Each row is a point on a landscape with many peaks, with its height.
From any point a climber steps to the highest of the 2 points nearest to it. It stops when none of these is higher. Distance is the straight distance between rows; heights are no part of it.
z_995: [150 157 124 107 132 185 106 133 125 154 136 124 102  93 176 141  96 153
 176 142  98 171  45 111 101 128  67 126 112]  h=663
z_440: [144 189 100  81 154 141 124 119 109 147  87 116  74 198 102 132 156 146
 171 145 128 163 110 189 119 140 165 136  87]  h=599
z_451: [122 124 159 149 142 124 174 131 115 112 125 131  91 109 184  96 147 123
 130 139  67 119 110 111  89 129  77 133 115]  h=591
z_587: [147  98 150 184 155 121 159 167 118 111 124 130 167  63 129 104 114 115
 106 107 146 128 132  99 141 129 117 123 146]  h=345
z_908: [113 121 133 180 144  72 119 145 141 138 115 167 159 135 122 123 143 104
  87 132 151 107 175 137 158 128 166 133 168]  h=62
z_936: [136 116 141 153 140 120 138 139 137  99 123 156 142  87 166 130 102  97
 122 130 120  66 136  97 119 125 107 105 147]  h=118
z_389: [141 140 120 118 109 125  84 117 126 102 164 120 146 126 123 145  89 144
 130 140 171  69 129 126 117 112 126 131 132]  h=582
z_213: [122 152 134 122 153 115 150 120 111 138  79 126 101 178 141 115 171 127
 115 128  89 161 151 141 138 111 136 158 116]  h=387
z_32: [118 160  98  76 138 137 108 119 125 150 113  87 102 203  64 159 137 153
 154 148 148 150 141 138 131 135 150 153  81]  h=602
z_619: [115 150 141 117 140 108 126 112 117 122 130 115 131 158 139 131 132 157
 120 140 109 111 129 116 119 116 106 162 123]  h=530
z_735: [102 154  94 109 132 140 145 149 134 168  89 152 106 185 122 159 159 152
 190 135 157 159  67 150  83 197 175 142 118]  h=563
z_384: [147 119 156 122  99 145 138  86 126 107 158  75 156  74 159  99  68 155
 116 106  64 168 115 127 155  93  93 141 124]  h=532
z_665: [154 122 158 138 139  99 130 122  95 122 102 104 127 132  97 114 144 130
  69 110 123 168 182 118 168 105 140 160 146]  h=449
z_125: [136 111 125 100  57 171 113 105 137 105 138 171  96  73 171 130 111  91
 126  68 182  90 154 126 140 127 125  84 167]  h=442
z_434: [113 122 110 144 124 125 166 171 117 177  80 139 159 148  84 126 153 125
 119  98 221 195 170 140 168 138 155 151 146]  h=467
z_987: [143 142 112 138  62 139 127 105 132 147 116 146 124 131 139 119 129 121
 106  87 207 140 174 134 169  99 130 126 163]  h=720
z_323: [ 90 136 117 145 165  85 115 134 133 144 142 150 161 159 124 144 134 139
 117 149 144  65 128 127 129 128 152 150 132]  h=384
z_64: [130 152 110 111 157  95  59 117 124 101 132 114  85 191  70 122 145 117
 115 191 108  98 155 156 120 109 157 128  87]  h=347
z_566: [117 138 117 107  62 190 168 156 124 176 121  98 120 135 160 149 132 158
 145 106 135 230  99 111 141 140 118 151 145]  h=608
z_275: [156  99 152 167 154 159 151 157 106 105 125 113 174  45 135  89  95 146
 122  96 127 178 114 100 143 113 103 125 136]  h=359
z_959: [ 75 130 128  99 165 102 127 121 123 122 120  90 138 193  95 149 158 160
 129 146  52 140 111 107 103 134 135 162  91]  h=457
z_788: [123 141 104 104  66 167 154 120 108 177 137  97 125 141 159 140 122 159
 122  88 145 203 119 119 150 113 106 159 131]  h=589
z_643: [ 84 123 132 134 200  82 148 121 132 131  78 112 121 180 117 127 204 115
 112 119  60 168 133 156 163 123 205 125  88]  h=515
z_519: [171  87 121 172 135 169 124 152 137  82 108 136 191  47 130 124  83  92
  96  72 174 119 145 114 148 120 124  87 169]  h=681
z_204: [117 144 136 147 173 118 127 136 132 111 135 129 167  98 154 129  90 133
 140 132  96  80 102 102 119 116 103 126 134]  h=129
z_718: [147 113 120 182 114 138 139 175 144 116 112 147 187  65 120 132 102 107
 106  73 208 113 146 114 157 113 129 109 156]  h=661
z_427: [137 144 121 144  77 118  98 112 154 135 120 168 158 125 121 133 131 105
 105 100 216 126 198 135 156 101 159 122 181]  h=690
z_283: [130 142 117 126  81 131 144 119 123 151 128 122 144 143 134 130 122 146
 114  92 184 145 156 120 169  98 117 147 143]  h=752
z_247: [151 108 143 159 124 119 161 122 162 153 144 205 103 129 114  92 199  55
 112 148 128 121 178 156 134 149 151  83 178]  h=89
z_369: [109 123 154 141 157 117  90 114 158  63 159 109 203  98 123 122  66 140
 132 156  57  74 130 109 126 111 116 134 117]  h=125
z_101: [125 144 134 127 159 100 112 105 108 125 126 134  97 174 138 120 152 137
 121 163 119  83 124 148 102 123 128 148 123]  h=499
z_614: [104 162  96  84 168 127 110 117 131 146  93  92 114 202  55 149 162 131
 184 143 132 146 135 157 130 151 197 132  70]  h=630
z_750: [ 62  75 132 142 174  73 153 164 124 143 106  93 189 135 110 146 160 159
 121 137  77 157  97 127 117 158 158 143 135]  h=455
z_909: [133  82 174 174 184 155 147 168  87 121 127 118 180  55 126  84 127 148
 133 118 107 181  99  89 129 141 118 146 124]  h=375
z_81: [147 139 148 100 100 129 138  95  95 128 123  70  89 162 133 123 134 138
  95 111  76 178 172 114 167  96 106 161 100]  h=368
z_831: [131 118 162 138 126  78 102 112 128  76 136 106 156 149 105 123 120 124
  75 138  73 108 179 105 144 109 131 155 133]  h=57
z_739: [147 141 121 142 113 205 163 170 146 169 119 157 143  81 148 160 118 121
 166 129 111 172  78  95 108 127  72 113 106]  h=632
z_160: [145 116 152 117 146 149 115  88 130  71 126 121 157  77 173 116  47 129
 136 132  62  82 115 108 121 103  91  94 140]  h=157
z_468: [131  76 150 186 173 133 187 187 123 144 133 142 143  90 127 123 184 128
 118 131  98 156  97 121 114 159 132 137  99]  h=631
z_997: [153 120 175 148 170  84 109 112  97 115 100 103 118 133  81 103 158 115
  60 119  94 159 197 120 165 108 172 143 153]  h=465
z_861: [148 109 122 181 101 128 129 159 153 118 111 171 162  70 131 135 112  82
  99  85 214 103 171 112 142 122 146 102 168]  h=647
z_481: [114 130 152 141 145 117 153 150 118 122 125 104 175  88 134 123 102 158
 131 122  91 167 113 111 135 116 100 155 136]  h=497
z_756: [108 131  81  84  83 148  73 115 146 140 200  66 134 135  70 125  52 172
 145 126 145 181  71 111 136 135  99 143  99]  h=484
z_527: [121 118 162 148 154  74 150 111 105 101 111 123 112 137 150  98 160 122
  82 137  53 123 141 126 124 115 117 149 143]  h=541
z_849: [111 115 185  81 120 101  92  89 124  64 148 175 107  94 158 131 115 101
 108 127  94  77 172 132 103 147 142 122 163]  h=302
z_677: [ 81 131 112 150 142 134 183 173 150 176 100 159 140 154 136 145 159 130
 160 121 163 149 115 132 118 164 144 148 116]  h=527
z_188: [122 177 113 123 195 112 141 108 132 130 103 136 104 197 143 102 217  81
 160 110  83 155 119 172 154 117 193  98  87]  h=551
z_437: [165 163  88 123 137 153 123 154 129 153 134 133 106 101 138 156  85 141
 161 130 186 112  68 123  98 116  81 106 131]  h=294
z_820: [155 150  80 113  69 160 108 109 111 159 170 101 108 113 140 138  86 153
 129  90 209 106 100 144 130  99 111 125 135]  h=331
z_407: [143 132 121 177 123 156 185 172 153 162 122 163 140  91 134 138 135  98
 139 115 179 114 124 102 127 129  96 120 113]  h=323
z_233: [154 131 143  77  91 107  81  91  90  87 156 118  67 140 124 129 108 131
 106 174 124  87 147 163 110 124 123 116 132]  h=439
z_680: [123 137 132 110  93 155 124  91 137 135 171  82 161  95 143 119  66 166
 131 104  89 168  98 112 156  96  91 144 116]  h=495
z_681: [101 133 111 150 106 132 172 179 144 173 102 142 168 126 103 140 136 134
 134  93 225 164 144 123 154 128 127 148 148]  h=488
z_852: [128 155 100  96 129 154  90 120 143 148 159 102 171  96  95 160  58 170
 169 121 157 127  71 110 135 116  96 125 124]  h=264
z_304: [127 115 179  98 124 111  96  90 127  50 156 129 135  92 166 132  96 111
 113 139  80  58 151 117 105 131 127 123 153]  h=324
z_379: [160 107 133 154  87 152 158 131 129  97 127 124 129  62 156 106 109 108
 109  77 156 129 146 110 148 113 101 102 161]  h=193
z_932: [ 91 136 102 142 157 140 161 164 152 174 112 161 120 164 136 153 164 141
 175 135 148 133  72 132  96 183 154 140 105]  h=544
z_980: [151 138 116 100 101 113  79 117 112  92 176  91 103 167 100 124  85 162
 108 158 123 109 125 126 119 116 102 134  99]  h=451
z_265: [168 162 108  88  99 142  82  82 111 145 136 130  89 175 114 122 139 110
 126 145 185 128 176 161 153  95 138 111 142]  h=520
z_603: [129 130 115 129  70 118  74 106 160 122 133 159 175 114 126 153 115 115
 108  97 224  98 198 134 145 105 162 128 162]  h=665
z_955: [129 117 138 124 148 127 133 119 103 105 131 167  46 122 164 101 144 100
 139 172 116  54 105 140  84 150 104  97 132]  h=637
z_747: [122 133 129 155 111 167 199 153 154 160 103 173 100 161 144 129 194 128
 158 135 105 164  93 145  98 169 156 154  83]  h=568
z_322: [125 154 155 115 155 135 110 111 117 124 153 100 127 107 155 124  94 167
 156 149  64 132  71 110 100 117  73 142 117]  h=597
z_209: [112 153 117 131 162  96 132 127 134 157  90 135 145 181  90 129 165 109
 112 124 131 140 181 148 175 114 168 149 131]  h=424
z_332: [ 90 115 100 154 156 153 162 184 172 181 115 158 144 135 135 181 159 127
 185 133 126 130  50 115  94 192 144 114 100]  h=528
z_589: [139 129 164 153 180  79 103 110 116 120 101 111 111 143  88 102 179  95
  72 133  70 147 195 138 158 103 180 128 149]  h=476
z_120: [146  93 165 159 121 114 162 129 146 128 135 207  86  96 111  90 182  65
 100 143 116 116 172 140 129 149 150  93 178]  h=96
z_342: [149 171 141  86 132 157 128  90  92 142  97  96  51 192 156 121 161 135
 143 128  89 170 143 152 131 113 123 148  86]  h=335
z_353: [150 123 140 107  78 125 125  88 113 113 158  75 130 146 127 115 102 136
  85 105  85 160 162 105 169  92 107 149 114]  h=397
z_350: [117 149 129 108  81 193 158 161 127 164 114 112 106 149 166 149 140 159
 166 126 107 207  81 111 124 154 107 157 140]  h=626
z_615: [148 107 126  97 113 184 108 100 127  74 129 131 146  74 180 131  58 108
 132  98 105  78 123 117 126 112  97  75 154]  h=172
z_862: [139 133 126 119 110 126  68 119 143  87 160 139 166 111 136 157  86 121
 128 132 184  59 153 122 119 115 143 128 142]  h=610
z_44: [ 92 131 105 149 114 146 190 180 154 185  90 165 144 152 112 140 164 123
 156 117 196 172 134 135 132 162 141 152 124]  h=511
z_607: [155  65 163 210 167  98 143 154 143 155 141 187 127 102 102  96 181  98
  82 125 158 117 162 132 143 162 167 100 153]  h=609
z_14: [131 143  95  96  82 153  82  98 136 137 208  69 118 119  92 120  53 164
 133 126 126 167  65 129 129 119  99 138  97]  h=460
z_28: [136 105 117  98  47 172  99  87 138 101 148 141 121  77 174 139  99 100
 109  50 175  89 156 142 147 126 139 100 172]  h=430
z_66: [147 154 101 142 147 141 142 150 132 151 125 163  73 140 140 124 137 125
 156 159 192  89  93 154  91 140 113 121 123]  h=624
z_910: [152 109 123 128  93 163 134 113 138  92 130 126 143  70 177 119  80 102
 121  80 134 102 141 108 144 104  95  86 156]  h=183
z_177: [140 178 107 119 189 123 131 107 125 139 109 146  89 203 132  92 201  85
 156 134 109 134 131 176 133 121 170 102 108]  h=571
z_289: [141 127 108 133 163 107  97 148 117 119 138 159 109 101 152 148 102 107
 137 165 155  34 103 135  86 136 133  96 138]  h=282
z_338: [ 85 158 111 102 148 127 135 119 134 163  64  90 138 195  88 151 177 114
 197 128 117 173 150 146 143 153 219 134  85]  h=658
z_962: [140  66 156 201 183 107 164 159 125 155 123 167 136 130 101  91 204 121
  87 122 146 154 138 131 145 166 161 132 120]  h=601
z_917: [130 117 154 160 127  86 118 128 144 100 124 155 153  99 140 131 116  98
  88 122 145  99 177 118 136 128 155 134 177]  h=53
z_964: [ 68 120 124 119 169  79 122 125 133 126 127 107 160 183  89 154 157 154
 117 146  77 111 115 117 121 137 147 154  99]  h=432
z_800: [168  88 157 203 140 122 159 157 143 152 129 180 134  82  96 103 163  83
  98 124 190 115 160 121 142 145 153 112 150]  h=622
z_244: [101 141 112 128 165  86  87 112 137 143 128 150 147 192  87 141 157 127
 111 164 140  82 155 147 142 124 176 141 122]  h=358
z_91: [161 145 116  66  72 149  81  73 107 137 143 162  79 146 128 114 144  85
 125 124 182 133 186 161 147 107 146  88 175]  h=493
z_136: [105 132  88  76 110 126  87 135 128 128 159  69 110 189  68 148 101 174
 145 148 124 175 116 101 126 148 106 150  90]  h=536
z_357: [154 180 100  94 153 130 113 110 109 146 105 123  77 194 101 123 143 142
 143 158 145 131 131 190 124 117 144 134 103]  h=576
z_420: [142 166  96 103 136 149 106 142 130 158 147 110 138 104 118 167  74 160
 168 129 173 122  68 124 119 121  90 124 130]  h=281
z_216: [130 118 135 178 142 127 177 180 137 139 116 142 152  88 132 123 129 118
 122 115 151 134 127 109 133 132 109 137 131]  h=334
z_985: [144 147  94 145 169 120 152 107 141 145 122 183  93 202 143  84 206  90
 148 140 125 122 122 173 117 146 154  94 109]  h=596
z_535: [144 152 114 101 108 102  87 128 118  93 155  88  72 178  91 134 103 155
 102 185 104 107 123 160 102 111 105 136  92]  h=417
z_904: [112 152 110 134 138 112 146 140 132 168  79 141 153 170  87 127 154 117
 119 114 174 167 186 144 178 118 157 147 143]  h=445
z_221: [113 117 141 151 195  71 136 128 118 130  87 122 122 161 109 112 190 115
  74 124  75 152 156 148 158 113 175 137 125]  h=494
z_777: [124 153 133 126 149 108 128 104 122 142  95 134 117 180 121 118 165 115
 113 135 108 132 175 139 150 104 144 146 126]  h=403
z_525: [114 117 121 178 167  76 129 141 151 152 111 183 143 160 122 111 175  98
  97 133 134 120 166 152 160 127 170 115 158]  h=70
z_326: [140 147  83 148 150 145 114 158 131 144 127 167 148 110 139 160  88 115
 152 123 202  63 110  97 114 119 109  96 136]  h=299
z_676: [145 159 141  95 139 164  90 101 122 144 156  96 112  87 152 135  68 170
 163 148  77 160  43 127 114 125  71 132 108]  h=634
z_877: [146 104 180 100  88 129 140  94 108  65 141 118  99  76 176  94 103 117
  91  95  76 122 147 116 148 126  97 113 173]  h=277
z_148: [155 116 120 137  54 160 176 114 110 152 139 112  90 105 171 102 131 126
 107  77 153 182 139 121 152 107  87 129 136]  h=215
z_866: [ 98 120  92  72  94 136  74 124 143 140 174  57 132 156  71 146  81 170
 157 150 131 199  87  96 122 157  99 148 108]  h=510
z_521: [151 119  90 107  58 166  64  88 136  97 196  87 140 116 131 126  59 134
 112 102 163  93 120 139 127 111 126 116 118]  h=378
z_575: [ 78 134 104 115 139 109  88 146 163 125 165 102 203 134  54 151  73 162
 160 147 161  96 111  91 129 143 121 138 122]  h=218
z_574: [167 140 108 102 100 137 102 129 112 102 140 133  90  91 154 154  76 122
 139 142 177  61 106 151 103 115 112  86 148]  h=300
z_999: [107 165 110  87 125 152 141 120 125 169  68  92 120 189  99 158 162 136
 179 124 135 186 166 139 154 138 182 148  96]  h=679
z_859: [ 98 158 110 107 136 144 147 126 117 150  56 137 100 200 127 142 181 131
 183 125  92 179  97 137 109 166 203 129  94]  h=566
z_515: [ 95 101 149 127 113 145 143 166 117 155 105  81 187  73 109 138 109 173
 155 128 111 223  98 110 140 139 131 142 163]  h=564
z_949: [150 134 134 102  77 151 136  88 102 129 144 129  65 126 176 102 119 128
 131 112 158 114 130 127 131 117  89 112 140]  h=238
z_356: [138 129 116 118  88 125  61 110 156 106 148 154 171 104 128 164 100 114
 125 110 221  72 173 136 125 116 161 128 148]  h=639
z_742: [111 121 127 153 128 192 168 194 155 172  97 142 156  90 129 164 139 122
 177 143 100 181  72  99 112 162 107 125 127]  h=613
z_667: [158 170  97  90 123 140  97 102 113 156 127 124  91 192  96 132 134 137
 134 146 184 136 158 170 149 100 138 134 121]  h=545
z_707: [132 124 146 138 165 135 108 109 148  78 125 116 193  76 148 123  54 135
 132 140  68  81 121 115 126 100 105 116 136]  h=144
z_621: [ 99 107 138 149 122 167 162 194 137 160  91 109 168  79 120 144 129 139
 168 138 112 206  79 105 122 161 124 132 157]  h=594
z_267: [124 152 153 106 129 132 132 112 108 129 148  97 119 134 164 122 115 171
 141 141  75 141  97 115 107 118  81 152 121]  h=567
z_979: [108 139 111 136 119 145 174 138 129 153  82 174  92 197 140 130 196 131
 174 128  93 175  73 144  95 173 194 125  79]  h=557
z_922: [126 129 100 163 175 118 118 160 138 140 131 177 143 116 154 154 112 102
 140 146 165  43 111 108 109 133 129 101 131]  h=291
z_933: [155  98 122 161 127 163 120 137 140  96 115 100 210  55 127 119  67 133
 105  63 163 141 132 133 170  97 124 111 163]  h=708
z_785: [140 140 126  93  70 142 100  90 137 131 134 197 102 126 134 111 148  77
 125 105 184 136 199 142 137 111 142  87 198]  h=474
z_346: [160 116 153 126  95 109 130 106 103 106 134  89 145 122 114 116 110 142
  68  95 114 165 175 115 176  98 125 149 146]  h=426
z_127: [155 111 154 168 145 165 181 162 129 129 119 136 132  57 155 113 133 116
 140 143  67 165  96 103 101 121  78 122  98]  h=629
z_220: [106 141 124  98 119 137 144 141 124 167  69  71 140 167  73 157 160 126
 150 118 139 203 192 134 176 129 179 156 106]  h=704
z_107: [104 143 137 112 133 139 165 141 109 139  67 105 109 178 134 141 178 144
 136 122  67 198 132 132 125 135 159 163 108]  h=370
z_804: [151 142 118 129 120 202 128 142 142 161 122 151 117  83 169 147 101 135
 175 130  99 173  58  94 108 127  61 111 108]  h=646
z_903: [123 120  99 139 182  79 100 131 135 131 139 171  86 157 147 120 162 121
 126 187 140  55  94 198  97 134 160  91 133]  h=675
z_744: [ 98 123 115  97 106 125 142 145 127 159  90  59 155 168  54 164 136 141
 130 113 145 198 190 107 170 128 151 154 106]  h=732
z_290: [119 126 178  67 116 107  84  85 106  86 143 193  72 112 147 116 131  93
 111 145 107  92 169 145 108 139 143 112 166]  h=286
z_413: [148 136 130 127  77 151 157 102 120 145 130 141  78 127 175 107 140 120
 125 110 173 132 140 117 135 109  89 122 138]  h=228
z_354: [128  88 150 160 144 111 140 144 138  87 128 179 118  73 160 125 122  72
 109 130  97  62 149 101 116 149 128  91 154]  h=112
z_77: [170 140  83 143 128 169 130 149 128 143 124 170 120 100 140 154  93 110
 153 121 195  75 104 106  99 120  89  86 123]  h=305
z_864: [ 91 145 125 121 194  95 151 117 139 136  82 119 116 185 119 125 210 101
 152 112  74 172 124 163 164 120 217 107  82]  h=529
z_441: [ 58 115 117 123 142  96 112 141 157 135 148  98 214 147  57 152  95 157
 160 144 130 117 124  88 127 149 125 148 125]  h=196
z_895: [127 130 149 132 156 121 144 119 106 112 132 141  69 127 184 105 143 126
 137 152  97  80  94 119  81 137  91 120 122]  h=614
z_672: [134 148 115 111 138 101  61 110 122 111 137 136 113 184  81 125 142 116
 112 177 131  91 174 142 129 110 156 134 112]  h=329
z_658: [144 125 134  87  85  93  75 118 120  66 164 119  81 119 120 146  87 124
 112 187 131  70 140 173  89 127 122 111 125]  h=406
z_596: [134 116 141  99  48 159 120  95 139 119 141 197  78  91 149 107 140  86
 118  86 178 117 174 136 146 127 126  88 182]  h=456
z_548: [118 120 154 158 145 109 176 142 119 118 116 133 109 124 166 103 162 128
 109 133  85 139 120 122 111 130  99 147 126]  h=569
z_199: [143 152 137  81 107 154 126  88  94 147 128  72  69 180 146 135 138 144
 119 119  78 182 153 126 153 100 115 161  77]  h=351
z_90: [150 108 104  87  43 164  69  75 128 101 180 107 128 100 148 140  89 114
 107  77 175  84 151 152 129 123 144 118 144]  h=404
z_754: [118 112 120 128 165  74  75 115 130 125 145 191 104 136 157 129 159 104
 126 179 138  51 137 164 103 141 170 103 152]  h=707
z_760: [147  88 152 188 159 164 189 185 120 141 130 134 143  68 132 124 163 122
 125 146  64 162  81 115 100 141 108 135  97]  h=644
z_333: [167 109 129 160  69 159 178 136 120 138 138 122 111  75 146 100 134 125
 101  76 180 168 140 113 153 116  92 123 136]  h=205
z_840: [148 147  72 116  51 155  82 103 128 142 195  88 138 125 105 140  75 152
 118  90 203 102 108 143 140 105 131 132 121]  h=350
z_530: [141 134 129 160 134 154 196 130 154 159 123 177  88 149 156 121 190 110
 158 148 123 119 103 151  92 154 128 139  77]  h=585
z_884: [ 73 131  90 110 148 103 124 137 152 187 114  99 184 178  74 184 125 152
 176 138 190 119 114 117 104 180 150 149 131]  h=160
z_426: [134 153 102 107 136  84  89 128 126 100 130 112  72 185  84 134 132 128
 101 209 103  90 132 195  95 108 130 125  96]  h=379
z_813: [108 141 103  86 122 126  93 126 123 128 149  89 124 192  63 143 113 164
 135 145 131 140 144  98 141 124 115 153  87]  h=565
z_709: [131 135 134 107 109 126  84 105 132  85 191  88 146 147 116 114  75 167
 121 145  95 113 122 100 133 115  96 146 106]  h=496
z_70: [141 107 179 117 104 113 128 101 120  58 140 109 136  85 165 107  95 116
  97 115  77  99 156 118 135 124 111 121 167]  h=297
z_9: [135 137 129 117 115 138  88 106 142  86 179  98 172 119 119 131  60 160
 140 133 117  92 114 108 130 111 106 132 116]  h=535
z_192: [130 156 136 114 105 174 160 145 121 153 126 129  86 153 177 130 145 159
 157 128 120 181  97 119 101 142  99 154 115]  h=645
z_327: [136 134 104 137 175  98 134 122 130 132 129 167  59 173 153  99 175 118
 135 175 126  85  81 194  85 140 144 104 115]  h=643
z_171: [ 89 125 141 124 132 134 140 153 141 151 115  98 199  79 112 146  86 162
 159 124 111 184 101 110 145 125 109 147 143]  h=531
z_954: [157 129 117 160 103 172 171 148 145 140 123 164 127  90 146 140 118  98
 143 109 171  91 129  92 115 116  80 100 121]  h=315
z_325: [129  86 171 156 129 108 160 131 136 103 133 194  79  77 144 101 163  70
  97 141  82  79 151 116 120 157 129  98 155]  h=105
z_315: [ 62 131 110 114 149  98 128 145 148 168 127 106 196 157  82 171 122 151
 166 135 156 124 120 111 118 156 137 153 134]  h=174
z_328: [147 113 141  87 114  96  61 121 125  47 176 121 115 101 126 148  74 120
 119 177 124  51 138 154  77 137 129 121 120]  h=374
z_476: [175 106 140 148 118 181 178 137 133 132 118 143 132  57 158 118 102 119
 146 123  75 163  98  94 106 110  55  94 103]  h=615
z_411: [ 87 127 152 112 169 102 133 118 112 106  98  76 122 171 107 142 178 140
 103 135  24 156 132 122 124 111 146 166  79]  h=487
z_291: [146 120 160  98  84 147 150  90 100  98 145 126  73 107 187 102 106 118
 125 115 106 108 131 108 133 123  73 107 147]  h=254
z_181: [135 138 105 158 162 148 158 147 147 160 130 175  88 147 144 120 164 116
 160 154 164  80  95 144  95 156 126 118  96]  h=606
z_982: [121 114 140 135 113 106 137 149 111 123 123  95 199 116  75 131 112 156
  92  93 163 165 158 112 177 118 138 161 147]  h=847
z_625: [ 57 100 112 146 167 110 151 176 165 173 106 127 172 133 138 171 157 140
 174 134 109 137  64 117 100 186 149 117 131]  h=506
z_249: [130  75 150 195 177  98 175 169 128 137 126 155 125 112 121 100 189 125
  96 129 120 139 119 134 131 158 144 135 114]  h=616
z_489: [125 114 116 179 142 104 140 132 171 158 132 209 124 149 139 105 177  73
 116 148 156 100 169 149 142 142 157  94 161]  h=79
z_689: [115 126 163 128 161  83 135 106 105  98 105 101 110 161 133 112 167 130
  81 139  31 134 145 123 124 105 124 161 111]  h=517
z_158: [147 122 162 129 121 136 153 105 113  98 135  95 128  72 186  89  87 139
 128 113  68 145 117 112 133 104  73 123 135]  h=570
z_662: [108  97 147 134 162  80 102 108 135 118 146 195  87 131 172 113 170  97
 120 162 102  52 132 146 104 151 156  86 148]  h=685
z_15: [112 145  93 110 112 147  81 133 154 136 175  97 188 118  72 158  61 172
 162 114 178 116  91 104 144 125 111 127 120]  h=245
z_585: [ 52  75 129 146 174  77 154 165 154 155 107  95 188 132 133 170 160 159
 146 138  72 153  72 127 105 176 167 119 138]  h=480
z_375: [120 117 114 145 111 144 133 153 139 135 121  95 221  68  97 136  73 156
 125  65 182 156 124 123 177 100 125 127 153]  h=750
z_67: [109 118 160 136 150  90  92 107 134  67 165 103 165 135 124 117 108 141
 115 159  54  64 124 101 108 120 113 143 115]  h=99
z_466: [157 160 115 115 106 175 159 124 122 161 119 151  55 173 161 117 154 142
 158 136 167 165 109 146 105 141 102 139 103]  h=667
z_211: [108 101 130 106 110 113 129 146 114 134 123  61 185 144  49 141 118 160
 105 104 136 199 171 101 172 124 135 160 120]  h=782
z_105: [136  85 181 174 174 131 150 161  76 113 132 114 162  86 136  82 158 147
 108 117 105 177 116  92 127 143 121 160 131]  h=388
z_286: [ 71 122 129 143 168  74 139 142 136 140 128 125 173 155 113 143 140 148
 112 134 102  95 123 122 135 133 144 153 125]  h=405
z_767: [135 117 164 127 104  92  94 104 143  75 139 134 158 120 134 136 104 113
  89 124 123  98 189 121 132 121 145 145 157]  h=41
z_109: [137 112 161  92 131 120  72 105 121  48 166 121 132  93 146 136  79 119
 126 154 101  47 129 128  86 137 128 113 133]  h=346
z_911: [ 86  89 144 138 188  76 157 152  99 123  99 100 159 140 109 135 174 151
  91 126  64 166 117 129 124 141 154 157 121]  h=431
z_552: [170 140  87 108  79 164 116 116 111 141 157 109  75  89 159 137  74 128
 134 102 193  92  86 151 113 107  97  89 143]  h=316
z_967: [160 118 133 138 118 170 155 117 130 112 114 127 129  60 180 103  70 123
 141 111  78 151 101 100 127 102  60  90 120]  h=598
z_341: [117  94 145 145 157 109 147 111 137 120 136 189  61 133 175  97 185  90
 125 165  92  57 114 141 103 154 124  94 122]  h=662
z_793: [123  94 165 156 182  85 138 150  82 117 110 106 161 119 106  98 156 147
  82 117  94 161 139 110 139 134 140 163 136]  h=408
z_814: [157 137 112 104 128 114  98 142 108  93 133 139  94  87 147 160  80 113
 135 165 151  44 107 161  83 123 121  95 144]  h=289
z_96: [158  99 141 188 115 124 156 158 155 133 115 191 130  68 117 124 142  67
 102 116 180  94 166 113 138 139 142 100 152]  h=633
z_464: [158 165  99 130 113 172 156 139 138 173 125 163  67 157 140 120 146 136
 171 143 213 137 109 161 107 138 111 128 113]  h=648
z_913: [152 141 109 129 158 124 144 107 119 129 121 168  51 176 144  80 179 100
 148 173 131 104 104 192  87 147 134  98 120]  h=623
z_705: [110 130 156 142 146  95 139 138 127 101 136  99 192 108 118 120 105 155
 112 135  82 133 129 116 141 113 110 158 138]  h=468
z_958: [120 168 109  81 127 144 130 127 110 155  72 122  90 198 116 158 163 155
 182 136 117 179  86 149  95 169 181 151 102]  h=580
z_257: [121 126 119 139  87 119 136 143 127 139 132 103 193 115  91 139 103 156
 101  77 185 154 155 120 180 107 131 148 149]  h=803
z_462: [119 116 160 142 132  76 103 113 135  57 152 101 172 146 105 109 113 139
  85 146  42 109 160  95 129 114 118 158 117]  h=74
z_251: [152 150 128 107 117 114 102 104 102 113 136 128  77 150 139 120 124 138
 119 170 148  82 125 158 105 122 117 129 140]  h=470
z_165: [129 138 106 100  76 160 102  80 129 139 195  76 149 121 122 116  68 160
 128  99 113 153  90 114 144 102  99 150 104]  h=464

Two climbers start at each pair of points below. Name the first point that both come to, or write never.
z_813 and z_777 | never
z_707 and z_9 | never
z_64 and z_323 | never
z_165 and z_90 | never
z_407 and z_718 | never

Where does a climber stop that starts at each point below?
z_840 | z_440
z_291 | z_995
z_800 | z_982
z_596 | z_440
z_527 | z_754
z_244 | z_754
z_756 | z_982
z_979 | z_466
z_209 | z_932
